Points, in no order, along strands that fork and pass close to each other.
(in the rows, 128 means zero)
Points whose rows are less than 85.8 apart are linked; no others are. Some points are linked to none.
J_522: [133 139  71  93 218 115  83 173  86 122 156 124 128  96 170  88  77 127
  88  72 133 105 146]
J_655: [138 106  97  94 185 165 136 132 115 145 149 140 149  97  96  89 103 135
  77 138 118 131 138]
J_433: [103 121  77  66  94 120  82  92 131 111 147 136 144 100  58 136 109 113
 136 107  94 130 121]
J_915: [ 93 146 133 145 102 124 130 171 123 134 149 127 113 201 128 139 161  99
 144  75 131 160 141]
J_418: [108 137 123 114 130 126 139 158 121 152 147 127 108 115  77  95 121 137
  82 135 107 156 166]
J_816: [113 147  51  77 133 128 110 154 130 134 166 156 117 130  26 108  96 152
  95 121  87 131 115]
J_641: [184 122 138 191 139 129 138  97 102 108  93 103 125  96 199 142 140 128
 136 175 157  93  97]
J_415: [102 145 162 126  71 119 113 123 132 106 106 164 124 172  81 140 128 113
 113 156 144 152 141]
J_133: [145 122 169 149 211 134 125 138  70 124 136 121 148 101 186 115 114 140
  98 169 155 126 140]
J_500: [148 105 100 116 185 144 119 151  92 127 149 100 146  92 143 104 133 124
  81 117 122 137 162]
J_455: [125 139 126 115 180 148 163 180 126 161 198 120 139 115  69  61 129 156
  80 120 111 142 141]
J_824: [109 119 118 118 227 143 118 157  80 133 151 121 146 103 178 102 110 131
 106 108 140 130 129]
J_968: [120 140 150 123 139 141 144 139 101 124 163 109 162 144  74 111 158 143
  72 182 121 160 131]
J_947: [151 127 180 160 128 144 158 118 116 120 159  99 141 118 109  97 169 130
 113 147 115 160 154]
J_432: [118 118 152  82 111 150  80 153 140  84 142 180 110 206 101 195 126 101
 129  56 162 134 159]
J_846: [132 135 117 117 145 124 136 114 124 168 120 140 142 101 144  93 126 112
 179 109 111 135 114]
J_969: [162 109 108 120 112 150 130  90 120 118  97 128 154 110 140 148 146 109
 151 133 120 124 116]
J_898: [ 69 130 129  78  75 117  66 144 143  99 141 192 124 167  67 180  92 115
 111 105 136 136 141]
J_709: [ 94 122 112 106  65  85 113 118 160 161 113 130 103 150 131 163 136  99
 166  79 118 103  84]
J_558: [103 137 107 125  87 102 134 142 143 180  99 132 102 154 141 158 135 112
 201  93 111 110  82]
J_15: [163  87 177 128  85 164 145  96 148  95 126 132 133 168  69 154 154 122
 153 137 121 145 164]
J_780: [ 94 169 137 124 174 136 160 193 152 153 195 114 139 133  84  59 124 162
 101  86 113 145 153]
J_341: [169  97 145 137 125 131  99  70  97  78 114 112 143 119  97 125 131 124
 120 222 139 136 125]
J_102: [107 162 109 125 204 134 145 193 149 146 187  94 158 107 123  62 120 182
  98  97 110 146 149]
J_528: [ 89 142 158 147  44  85 115  87 169 133  97 141 107 136 146 138 131 100
 135 119 146 116 111]
J_643: [198  92 158 198 130 130 143  74 131 123  88 120 104 131 122 124 137 143
 169 213 144 106 104]
J_541: [ 84 155 155 140 142 117 164 189 164 147 146  93 150 173 134 103 162 143
 121 101 138 162 154]
J_790: [114 146 139 117 238 130 125 186 123 132 139 122 175  98 203 118  98 171
 115 124 150 134 157]
J_302: [114 129 100 140 160  94 115 112 138 139 118 119 153  53 239 120 108 138
 128 104 143  98 101]
J_885: [126 125  86 131 103 117 124  95 127 147 114 110 138  93 180 139 152 111
 149 102 120 108  80]
J_525: [141 127 139 113 178 147 145 161  86 146 167 114 163 113  90 100 149 143
  67 174 119 143 126]
J_776: [124 122 156 168 185 120 116  99 124 117 121 124 149  70 187  88  97 151
 101 191 158 134 135]
J_603: [132 126 151 146 152 126 133 109 127 116 121 124 149 100 146  81 115 134
 101 194 136 147 144]
J_573: [118 149  72 110 159 109 119 172 128 144 151 101 136  96 132  82 111 133
 109  98 106 148 148]
J_13: [124 132 150 171  53  98 124  63 156  93 101 111  93 131 130 146 153 106
 150 162 148  97 104]
J_278: [151  89 158 162  28 125 135  66 181  87  94 138  93 153 109 178 132 130
 163 147 142  79 114]
J_492: [115 181  87 113 136 113 119 179 133 150 175 132 120 159  75  68 117 125
 123  80  97 151 131]
J_344: [181 102 105 135 115 142 149  87 140 130  89 135 147 101 177 157 132 124
 152 137 118  90  80]
J_276: [140 122  99 117  76 105 102  86 119 101 109 102 143  90 140 177 164 105
 142 132 123 103  88]
J_929: [125 163  86 113 175 132 147 195 119 156 198 114 104 113  57  76 120 162
  77 104 100 134 140]
J_125: [109 143 138 134 135 117 140 138 108 156 121 116 136 146 125 119 153 114
 152 151 114 160 120]
J_506: [152  82 161 149 115 157 140  76 136  96 127 119 138 133 100 106 151 126
 120 170 130 158 148]
J_260: [101 141 142 133  34  75 112 107 171 153 101 151 100 144 155 170 137 100
 146  81 135  98  98]
J_393: [145 103 184 138  61 136 115 115 147  81  90 178  89 206 115 223 134 115
 157 129 172 113 131]
J_765: [132 112 201 132  82 148  96 121 133  80 114 199 103 194 113 196 132 101
 133 129 183 128 151]
J_923: [167  95 133 130 165 148 117  97  89 115  94 144 159 108 202 137 119 109
 114 131 161  98 109]
J_687: [109 142 170 119 103 135 135 147 119 124 139 135 153 176  55 131 151 124
  85 173 126 159 143]
J_727: [117 136 193 126 101 142 117 152 126  96 152 181 110 194 108 147 144 105
  82  90 159 153 173]
J_225: [172 131 145 167 133 134 114  85  88  99 122 113 135  85 172 108 139 121
 132 172 141 117 118]
J_84: [141 163  53  93 152 129 102 139  71 145 177 156 144  83  94 110  91 135
  84 120 103 118 106]
J_413: [155 116 139 171  57 119 175 114 187 155  82 116  62 121 162 157 118 152
 160 164 135  71 102]
J_68: [149 106 102 133  81 140 174 128 165 172  95 123  75 137 139 181 125 131
 178 116 118  88 103]
J_666: [135  94 188 137  40 123  86  69 162  61 101 174 112 172  81 181 116 119
 156 152 161 119 143]
J_435: [147 114  78 139 109 133 166 105 144 153  97 115 129 106 196 152 139 129
 153 120 124  84  63]
J_729: [160 129 146 139 156 104  99 120 102 120  87 126 138  71 234 155  96 125
 121 129 154  85 131]
J_236: [110 150 171  85 115 142 115 188 129 110 160 155 135 219  45 159 145 121
  94 107 135 148 161]
J_300: [138 121 101 102 181  92  86 140 109 157 115 117 136  69 194 116  91 115
 130  90 130  98 124]
J_113: [118 148 111 119 203 107 115 177 141 136 139  95 157  79 194 108 109 167
 135 121 121 149 164]
J_346: [137 130 192 157  96 130 145 119 129 109 144 112 115 143  90 109 152 125
 107 156 127 166 173]
J_822: [103 116  62  75 106 105  83  95 147 135 134 120 145  88 106 116 129 104
 129  98 104 112 106]
J_792: [128 106 197 138  89 140 128 115 138  96 159 145 115 161  54 121 134 126
  75 160 136 158 182]
J_791: [171 118 166 127 154 153 147 111  94 120 149 101 158 100 124 110 158 125
  99 159 120 144 149]
J_495: [144 106 206 140  71 144 120 109 143  93 108 166 114 199  82 162 134 118
 134 144 161 145 171]
J_110: [ 98 128 170 179  78 116 145 114 142 123 108 127  91 163 138 143 147 114
 133 137 151 137 131]
J_130: [151 102 159 156  83 126  93  64 121  64 120 132 137 141  71 142 134 132
 141 204 134 136 131]
J_699: [127 143 124 119 179 125 137 157  98 167 134 120 155 130 120  92 131 127
 136 144 110 161 122]
J_362: [148 120  98  96 146 137 104 100 102 129 114 130 150  97 141 126 127  99
 125 129 121 128 112]
J_696: [141 105 114 144 115 160 178 136 126 129 102  96 120 173 124 168 181 128
 154 127 122 133 103]
J_565: [123 141  96  94 161 153 132 140 113 148 137 132 167 144  99  97 134 114
 139 141 102 147 107]
J_189: [165 137 124 180 136 136 180 115 148 132 102 116 110  75 230 157 106 167
 157 144 150  74  90]
J_754: [135 157 148 115  97 144 136 130 122 137 131 150 138 163  96 136 152 100
 169  93 106 152 140]
J_143: [128 106  97  94 196 140 114 142 110 150 137 132 129  72 127  83  75 138
  74 138 126 124 156]
J_162: [136 113 125 143 133 132 133  77 139 132  96 135 161  76 185 103 120 117
 118 143 136 117 105]
J_656: [101 135 138 103  69 121 102 124 122 109 150 165 113 137  39 143 108 121
  94 140 111 146 157]
J_368: [143 122 148 130 149 147 164 147 146 136 119  90 162 126 147 105 161 140
 110 150 133 156 162]
J_233: [100 124 162 147  45 104 102 104 153 112 114 156  66 161 145 196 140  93
 126  86 172 105 114]
J_610: [154 101 162 135  58 154 157 118 158 111  87 168  82 196 107 227 127 129
 171 132 146  94 124]
J_337: [143 132  69  89 143 147 112 121 133 117 135 120 158 149  86 124 143 109
 170  80  97 131 117]
J_372: [183 120 169 207 180 136 157 104 128 105 102 108 123  90 214 125 126 174
 160 183 163  96 123]
J_255: [ 57 152  93 108  93  97  97 145 148 143 139 147 117 160 101 114 104 107
 110 102 117 148 118]
J_761: [115 177  61 103 152 101 121 190 144 141 171 145  75 169  36  60  92 151
  99  92  90 123 122]
J_32: [ 95 131 113 130 103 114 129 142 127 159 113 136 113 171 110 138 142 105
 187  93 113 141 104]
J_364: [117 115 124 127 110 132 129 114 125 154 105 122 118 144 118 149 148 109
 173 136 117 139 103]
J_844: [149 139 140 140 140 130  93 100  74 116 146 131 151  64 160 103 126 123
 105 154 127 131 122]
J_497: [153 117 145 179 172 129 140 113 124 119 100 123 115  77 247 154  99 162
 145 144 163  78 100]
J_275: [105 117  98 107  92 118 103  95 137 133 127 115 135 111 114 135 135 101
 128 125 110 139 126]
J_460: [142  99 133 116 157 115  85 105  75 109 105 122 137  77 194 134  98 104
  70 144 155  96 125]
J_618: [138 163 146  93 112 131 125 153 105 141 156 153 141 154  42 124 142 118
 121 121 101 153 155]
J_795: [139 116 153 192  81 117 156  85 150 103  93 101  78 123 146 128 145 131
 152 156 144 114 121]
J_396: [169  85 188 171  81 143 136  83 149  87 118 126 116 160  91 134 149 128
 143 164 135 146 159]
J_833: [119 136  83 103 126 100  95 126  92 152 142 120 126  65 133 109 103 122
  82 134 106 128 127]
J_405: [148 120  85  87 194 160 135 150  99 140 176 127 146 118  56  97 134 142
  74 126  99 133 135]
J_572: [141 165  50 105 189 112 129 200 129 154 170 121 108 131  67  54 102 171
  83 111  86 130 133]
J_201: [127 135 140 130 191 127 111 143  57 130 141 125 144  91 161 111 113 142
  62 176 145 137 131]
J_352: [141 105 168 112  85 148 126  90 116  94 138 143 147 147  47 151 144 130
 149 160 117 155 159]
J_493: [113 123 107 175 128 142 195 142 147 155 109 100 103 123 194 149 140 151
 172 123 122 115  98]
J_289: [136 128 134 124 195 112 110 139 103 138 111 119 150  86 234 141  91 137
 138 125 149 114 136]
J_185: [107 109 201 116 112 153 143 139 140 132 154 147 115 164  52 114 126 122
  90 126 132 154 182]
J_425: [167  91 127 157  35 147 175  64 182 109  94 155  87 148 112 176 121 139
 158 157 140  63  90]
J_683: [146 146  49 101 209 126  96 183  75 131 169 144 115  93 136  97  61 151
  51  85 121  91 137]
J_935: [161 111  89 103 121 124 136 114 147 164  84 115 129 108 149 157 126 111
 180 104 103 108 104]
J_211: [139 114  94 107 183 146 141 138 123 137 105 122 162 130 164  96 141 121
 128 124 125 134 123]
J_981: [129 100 153 122  61 129 102  71 161  89  90 151 129 150  86 168 118 116
 162 158 135 124 138]
J_92: [162 106 122 132 184 146 119 130 101 126 125 108 141  83 189 126 130 122
 117 112 132 133 153]
J_704: [183  99 186 162 209 158 172 134 112 135 122 107 151 100 191 130 148 155
 129 151 146 118 132]
J_902: [111 141  92 112 199 126 114 174 123 145 151 126 129  62 155  84  72 167
  87 127 119 141 163]
J_410: [ 96 131 162 162 140 131 186 177 160 142 133  83 123 157 154 129 160 154
 150 111 136 157 145]
J_117: [142  92 141 159 107 123 149  64 156 132 100 139 128  97 167 112 126 125
 154 156 132 113 114]
J_950: [ 64 141 120 120  88  81 104 121 156 168 115 138 119 126 129 109  99 108
 126 125 124 138 129]
J_510: [161  99 158 136 213 154 148 144 103 131 129 100 151 100 198 124 131 146
 131 113 140 117 154]
J_757: [ 95 120 146 128 127 139 149 149 163 154 122 130 103 158 118 103 139 115
 151  87 127 149 168]
J_605: [150 100 130 131 184 156 158 139 130 134  89 100 157 120 173 118 150 137
 127 151 139 140 127]
J_314: [116 124 199 121  48 126  78  88 142  68 116 193 109 170  97 193 112 103
 127 131 168 113 155]
J_285: [147 110 110  99 165 165 146 122 117 138 107 126 170 144 114 126 157 115
 145 144 116 143 110]
J_315: [140 112 131 143  51 117 167 101 175 160  87 132  75 133 135 190 122 132
 153 141 119  71  88]
J_86: [129 114 173 145  26 114  94  71 174  79  97 165  92 169 109 197 131 116
 144 130 161  86 113]
J_271: [136 166  77  89 142 132 136 195 144 135 187 147  95 171   4  91 120 159
  83 100  99 128 133]
J_559: [159 132 136 152  62 105 114  61 134 106 102 110 119  97 137 160 157 117
 150 157 132  89  83]
J_949: [161 112 129 189  87 158 200  97 161 114  92 115  98 156 151 151 151 146
 147 173 134  99  98]
J_250: [122 110 124 176 107 147 192 118 161 139  94 114 110 136 178 129 144 144
 151 156 135 119  98]
J_203: [138  98 146 101 141 170 139 112 115 139 165 145 153 133  54 104 133 132
 116 154 108 152 142]
J_527: [104 176  58 100 122  90  92 149 125 144 170 125 126 151  93  86 112 109
 145  74  90 131 107]
J_894: [145 129 116 103 162 143  91 115  55 116 155 139 150  82 143 125 111 120
  84 134 120 122 132]
J_775: [125 162  26  91 145 117 100 140 111 141 174 145 119 103  67  93  89 144
  87 102  95 112  94]
J_814: [139 139 166 143  79 153 150  96 134 123 116 157 144 154 112 130 151 116
 159 129 122 145 126]
J_333: [124 127  55 107 122 102  89 104 123 143 128  95 141 121 155 133 143  97
 147  81 107 122  83]
J_716: [111 135 140 133 187 126 119 120 111 137 135 146 149  60 180  98  83 151
 108 162 141 141 131]
J_925: [119 140  87 119 178 100 117 163 147 155 121  94 137  89 184 102 107 132
 161  94 115 136 148]
J_663: [110 142 104 119 218 145 149 183 118 140 185 118 162  91 140  74 105 182
  70 115 128 135 137]
J_877: [178  95 142 163  91 138 135  54 127 109  92 135 121 140 110 144 140 130
 170 198 131 113  90]
J_883: [112 139 141 136 126 112 130 142 113 143 138 101 116  90 113 103 123 136
 103 159 113 166 165]
J_646: [ 88 141 129 140 113  92 117 112 150 144 118 120 128  75 168  95 105 121
 125 154 131 137 122]
J_43: [124 124  85  79 101 139 110 100 144 105 122 131 158 145  84 167 135 116
 179  94 107 132 114]
J_873: [118 109 138 127  38 132 140  83 161 123 111 156  93 152 122 196 137 118
 176  79 126  88  91]
J_551: [115 189 120 122 143 120 141 171 120 161 163 131 160 150  96  86 137 131
 135 104 103 154 144]
J_258: [139 157  93 104 167 140 118 145  62 132 163 132 159  99 113 100 127 125
  92 121 101 135 119]
J_730: [ 82 132 115 129 163 133 155 162 163 140 144  87 141 127 145  79 142 148
 106 123 121 169 171]
J_100: [105 127 105  94  75 143 126 116 146  92 123 142 146 185  88 178 147 124
 180  71 125 129 125]
J_810: [111 167 121 108  72 124 119 158 120 141 165 173 108 130  53 126 101 139
  70 129 106 147 157]
J_905: [122 142 120 155 142 114 145 160 122 140 120  78 138 118 181 127 154 136
 136 141 118 152 129]
J_89: [101 130 134 121  71 126 116  99 121  86 109 133 156 167  91 167 156 114
 153 157 129 146 108]
J_695: [138 113 163 175  62 108  94  58 143  78  98 119 102 148  84 133 145 114
 142 182 154 123 117]
J_882: [118 151 124 141  85 104 163 140 161 178  96 130 105 135 170 152 131 126
 180  98 119 117 111]
J_159: [135 122 125 180  95  76 129  81 147 121  85  92 101  82 181 135 148 132
 139 173 151  85  76]
J_827: [138  87 102 123 109 109 122  73 123 131  89 108 121 104 159 177 147 116
 155 160 126  77  54]
J_555: [189  72 169 157 176 156 150 101 112 131 106 124 145 111 164 119 141 138
 138 172 136 127 137]
J_387: [ 93 140 163 131 103 130 128 133 119 135 131 142 125 164  98 117 141 114
 124 159 125 162 136]
J_234: [127 130 116 155 120  92 120 101 117 118  97  94 124  91 199 136 138 118
 128 160 147 109  82]
J_471: [ 94 131 101  99 120 134 124 157 124 126 142 108 114 179  73 121 149 104
 130 102 108 155 142]
J_444: [107 143  71  91 117 108 104 136 126 145 153 105 114  92 108 106 118 115
  95 110  94 141 147]
J_191: [117 117 184 102  82 146 115 124 124  78 147 154 138 175  47 171 131 126
 145 128 137 157 162]
J_891: [125 103 124 117 160 153 133 103 120 144 146 142 145 100 100  82 121 120
 111 146 110 156 132]
J_777: [126 122 137 124 106 113 108  96 119 119 105 118 126 108 112 120 122 113
 114 190 130 142 128]
J_462: [ 72 138 140 123  83 111  95 145 145 136 130 177  89 190 140 155 116  80
 135  53 155 130 125]
J_745: [ 67 144 111 121 105 106 109 126 144 152 125 135 117  81 127  85  96 131
  98 145 118 145 138]
J_93: [ 92 127 179 125 120 132 132 159 151 146 138 159  87 181 110 124 129  97
 127  76 148 151 170]
J_928: [ 94 144 128  65 108 136  95 151 133  93 159 173 121 187  25 156 111 115
 152  82 125 141 154]
J_670: [146 103 138 139  82 151 169 130 154 147  93 145  82 175 117 193 140 128
 176 132 121 106 115]
J_579: [108 145 137 156 136  93 120 109 159 121 107 105 138  59 204 107 115 146
 121 164 140 129 127]
J_196: [186 101 137 113 114 145 117  74 121 106 107 130 154 111  98 160 139 117
 163 160 118 128 127]
J_75: [177 114 136 110 128 153 121 101 104 119 132 129 160 105 100 128 135 110
 124 162 109 142 151]
J_423: [120 173 166 121 119 127 137 164 113 159 153 146 142 168  92 113 148 113
 145 102 106 159 145]
J_227: [123 169 110 140 144 106 141 184 131 171 131 111 133 170 140 108 141 121
 187  89 108 150 124]
J_340: [154 115 114 150  93  86 134  74 149 136  84 105 106  84 178 167 150 129
 139 175 132  58  46]
J_715: [ 58 149 121 113  96 102  91 170 144 139 133 159 101 194 113 119 104  95
 122  70 140 149 127]
J_518: [ 96 145 132 130 207 126 121 156 120 126 161 127 156  61 182  97  75 184
  83 150 133 142 155]
J_508: [174 114 135 212  80 138 178  75 166 101  97 110  82 126 158 132 134 151
 151 180 154  85 100]
J_766: [108 117 157  94  86 149  73 129 142  77 139 218 124 187 117 204 117  95
 126  74 175 121 142]
J_584: [123 165  54 115 189 106 116 205 116 140 178 106 118 116 119  71 103 165
  95 104  99 136 143]
J_851: [108 121 152  86 105 141  87 147 132 105 144 161 110 196  57 159 121  95
 137  69 140 140 173]
J_636: [121 108 116 112 183 131  95 136  78 115 120 128 143  97 194 123  84 120
  61 106 165 102 137]
J_576: [158 128 157 155  74 146 150  78 138 106  98 152 129 158  99 159 148 129
 176 153 125 122 102]
J_839: [131 116 112 105 153 100  75 106  90 143 122 122 137  56 184 133  97 103
  98 118 140  94 123]
J_121: [120 130  77  89 210 123 115 187 118 160 127 128 159 121 137  83  93 140
 104 137 119 135 129]
J_750: [142 132 142 135 120 138 136 110 107 121 146 147 129  96  75 106 115 143
  68 201 112 151 143]
J_886: [ 98 140 162 111  44 118  77 101 138  83 121 176 127 154  78 161 115 112
 128 130 144 126 142]
J_246: [107 127 147 151  96 137 142 162 154 136 117 154  84 208 155 170 140  98
 142  64 159 127 137]
J_617: [161 100 138 196 127 140 191  97 167 115  84  99  94 107 189 131 122 163
 151 181 155  92 122]
J_931: [ 92 151 125 140 192 118 139 191 154 131 151  78 155 104 164 105 132 175
 128 123 120 163 167]
J_958: [ 86 141 116 106  65  91  92 135 163 156 120 155 109 185 129 162 125  89
 158  48 137 115 100]
J_355: [112 170  94 116 102 140 150 170 131 150 159 171 122 130  45 105 111 167
  59 124  97 145 138]
J_591: [ 78 123  82  77  70  94  74 118 136 121 130 122 139 145  81 159 132 101
 144  81 113 123 105]
J_313: [187 126 118 175  98 119 122  71 103  95  90 107 119 105 167 149 157 123
 150 182 142  88  81]
J_737: [ 96 130 167 162 110 133 166 173 144 131 124 127  97 204 142 152 169 115
 140  82 154 151 137]
J_966: [125 134 109 148 145 111 122 124  99 129 113  90 141  87 201 125 135 128
 118 139 140 138 112]
J_291: [128 146 127 159  90  94 165 126 175 171  95 111 117  90 200 152 129 144
 168 117 121  92  96]
J_486: [113 118 166 150  79 136 121 136 151 112 103 166  65 187 159 194 140  97
 120  94 177 122 132]
J_702: [ 75 164 138 131 138 123 149 193 144 144 165 110 131 177 102  93 138 134
  94  99 123 168 157]
J_421: [168 120 172 177 178 129 119 106  72 107 121 111 133  99 180 115 132 136
 109 180 153 121 125]
J_450: [125 158 134 118 173 127 156 178 122 151 164 111 148  85 121  87 122 174
  69 156 116 153 166]
J_703: [159  94 158 142 154 128 114  79 111 105  84 154 151  90 213 127  89 115
  96 147 173  78 106]
J_936: [157 115  66  88 151 143 111 110 118 139 103 118 155 106 146 145 125 110
 158  96 104  97 101]
J_615: [139 160  85 122 128 104 127 161 131 165 108 114 144 138 151 122 128 105
 177  90 100 140 103]
J_190: [130 109  91 115  76 153 154  82 152 109  99 132 145 144 115 182 148 129
 176 118 113 111  89]
J_907: [127 134 156 175 165 125 151 143 122 122 107  76 134 115 177 116 155 156
 134 183 139 150 132]
J_277: [115 164 110  79 112 126 103 158 120 133 154 161 121 179  31 134 120 119
 134  94 106 143 156]
J_438: [154  89 131 161 143 119 124  65 132 114  87 128 133  80 208 110 122 120
 121 147 160  81 100]
J_249: [135 159 110 135 183 113 144 177 124 157 154  88 134 129 149  99 149 129
 183  79 104 142 134]
J_807: [134 131 186 186 129 122 154 132 125 119 117  95 129 143 138 107 174 142
 132 189 148 144 130]
J_957: [106 166 100  94 131 131 148 181 143 147 179 154 127 174  36  99 119 146
  80  98 108 140 152]
J_422: [132 123 103 146  99 146 183 158 147 147 117 110  96 185 130 169 164 128
 174  93 117 124 113]
J_954: [150 163  32  90 208 111  98 180  87 143 176 138 115 105 100  85  84 149
  79 101 102 108 113]
J_267: [103 117 158 161 115 148 182 149 153 137 114 102 107 179 134 134 175 129
 137 119 151 155 133]
J_834: [117 118 153  99 172 148 161 162 147 162 177 113 145 146  47  75 140 137
  94 126 114 147 153]
J_512: [112 139 116 130 151 106 110 150  94 151 145  99 131  70 147 105 113 133
 101 153 110 152 140]
J_332: [163 126 151 170 161 135 158 119 122 145 110 126 127  86 197 126 118 138
 173 143 136 118 115]
J_104: [ 72 167 117 132 170  98 132 215 143 153 181  92 127 167 109  72 126 151
 134  97 120 167 149]
J_934: [116 128 153 132 227 140 143 160  99 141 165  99 150 100 166  94 135 158
 117 130 141 147 130]
J_28: [142 155 150 153 124 138 174 141 129 146 127 123 129 128 148 125 154 131
 182 101 113 144 139]
J_308: [156 116 125 112 143  92  91  98 113 138  95 109 143  63 211 149 120 104
 120 123 144  77 101]
J_913: [ 87 118  91  59  71  95  72  93 132 104 135 124 150 108  69 170 128 103
 167 108 108 101 105]
J_292: [121 130  96 112 150 106 125 154 135 155 116  95 118  99 136 109 120 117
 146 103 110 152 157]
J_866: [ 91 142 154 100 132 131 103 190 131 113 153 165 124 228  86 167 138 100
  86  90 163 150 151]
J_273: [150 133 137 168 122 114 162  98 151 144  99 116 107  80 202 142 128 139
 167 140 126  91  99]
J_818: [134 101 151 104 108 169 126  85 113  99 157 160 164 126  40 125 126 137
 123 172 109 145 154]
J_441: [194 108 170 198 179 135 141 102  94  97  95 125 117 106 215 136 118 149
 135 178 175  70 111]
J_964: [176 109 197 160  67 151 147 111 151  73 104 148 109 208  85 178 157 140
 149 156 158 120 141]
J_228: [133 143 136 143 203 130 150 172 110 150 154  94 147 108 176 104 151 151
 165 111 119 147 132]
J_741: [130 140 112 127  61 156 155 107 148 105 108 143 141 190 115 181 157 125
 171 104 124 130 103]
J_575: [141 134  75  87 175 147 130 155 112 127 174 102 127 130  71  83 138 123
 108  95  99 141 139]
J_595: [118 113  99  91 110 146 101  95 104 109 160 137 135  85  67 134 121 124
 110 132 100 137 136]
J_787: [104 112 158 126  69 130 117 105 140 122 111 163  93 173 102 169 128 100
 156  99 141 135 134]
J_370: [112 138 117 152 147 101 116 119 149 116 113  85 136  53 241 131 118 159
 148 120 147 125 126]
J_711: [115 135 157 152 209 140 126 129 132 104 123 120 172  80 220 125 107 181
 123 144 155 133 145]
J_94: [104 148 142  95 119 142 133 192 128 134 170 155 131 193  30 123 134 133
  75 119 121 145 143]
J_140: [147 137 168 170  99 151 179 113 135 149 114 141 114 143 140 134 157 121
 179 126 120 139 116]
J_563: [117 136 130 124 212 148 123 170  62 131 164 122 155  99 172 107  92 160
  65 134 142 127 129]
J_286: [185  74 130 134 151 164 130  75 102 107 101 139 154 112 165 152 137 117
 136 165 150 102 105]
J_979: [169 105 116  90 167 156  80 100  64 109 133 133 151 104 144 148 126 101
 108 121 126 112 126]
J_698: [ 93 131 171 118 119 136 139 160 145 147 166 144 102 166  74  98 129 118
  97  90 131 150 174]
J_165: [113 132 141 147  83 104 140  90 157 142  94 127 112 115 160 128 134 120
 147 138 126 122 105]
J_569: [118 136 198 155  82 137 133 126 127 107 145 148  98 176 111 132 150 112
 108 123 145 153 169]
J_147: [132 126  97 122 195 103 125 160 139 157 105 107 135  86 221 140 102 142
 174 109 133 107 130]
J_554: [152  93 117 134  55 159 172  72 162 107  96 142 109 152 107 196 135 143
 183 151 121  94  81]
J_475: [157 135 177 195 146 128 161  97 151 115 109 113 126  85 197 115 125 163
 164 175 142 126 124]
J_583: [120 131  97 154 133 133 178 164 142 148 119  91 105 153 162 138 155 141
 174  87 118 137 112]
J_85: [106 147  50  92 111  87  82 128 124 139 151 103 131 135 110 121 132  97
 163  68  99 123  88]
J_287: [ 69 134 115  78  63 101  71 128 144 107 127 158 114 171  87 163 115  92
 132  83 136 132 132]
J_161: [108 104 132  99  74 122 103  70 147 110 111 136 133 118  79 143 120 106
 135 153 114 143 140]
J_353: [102 131 146 131 225 132 102 145 117 112 131 147 162  87 218 126  66 174
 103 119 164 124 155]
J_629: [138 125  96  87 210 137  99 166  69 132 142 137 139 110 169 116  73 131
  48  88 151 105 159]
J_431: [157 113 172 188 135 127 151  96 130 113  96 111 116 133 148 117 146 138
 149 204 144 125 115]
J_82: [121 124 148 108 103 128 117 118 127 140 141 143 113 117  66 118 107 124
 103 146 103 149 178]
J_230: [124 141 101  96 211 131 134 179 125 165 148 127 149 137  91  69 118 133
 108 135 105 143 128]
J_509: [142 152  50  87 175 122 102 146 115 124 144 107 135 153  89  88 131 104
 164  84  93 133 106]
J_786: [152 162  71 104 222 134 136 186  94 154 180 149 139 108 103  72  90 169
  72 102 104 112 115]
J_971: [144 107 116  98 168 152 132 148 110 133 146  97 140 120  96 107 153 122
 116 115 104 147 157]
J_371: [122 128  83  87 130 148 117 126 116 111 167 125 126 126  53 109 133 128
 117  99 100 137 142]
J_926: [104 137 171 134 138 142 171 163 150 140 131  98 163 162 120  93 167 136
 105 138 137 161 150]

A fork is a point with three links. Follow the links from the first point to the second and name the forks in between, in order.
J_372, J_43 -> J_273 J_558 J_125 J_387 J_314 J_666
J_698, J_423 -> J_346 J_969
J_711, J_761 -> J_113 J_925 J_573 J_957
J_958, J_776 -> J_709 J_558 J_125 J_387 J_314 J_666 J_433 J_575 J_655
J_646, J_332 -> J_709 J_558 J_273
J_196, J_314 -> J_969 J_362 J_894 J_225 J_641 J_273 J_558 J_125 J_387
J_387, J_934 -> J_125 J_558 J_273 J_641 J_225

A fork is a point with three links, a tip a point with one. Leave the first point through the second and follow the links. Name the first fork or tip that comes.
J_827, J_340 -> J_814
J_370, J_579 -> J_709
J_509, J_337 -> J_666
J_423, J_551 -> J_969
J_666, J_86 -> J_509
J_877, J_643 -> J_827
J_615, J_227 -> J_225
J_958, J_462 -> J_302

Follow the links from the first point to the second, and from the first to the third. Name the last point that the two ways share.
J_641, J_687, J_368 -> J_125
J_387, J_563, J_527 -> J_225
J_745, J_791, J_201 -> J_225
J_968, J_462, J_362 -> J_558
J_715, J_605, J_314 -> J_125
J_931, J_522, J_866 -> J_925
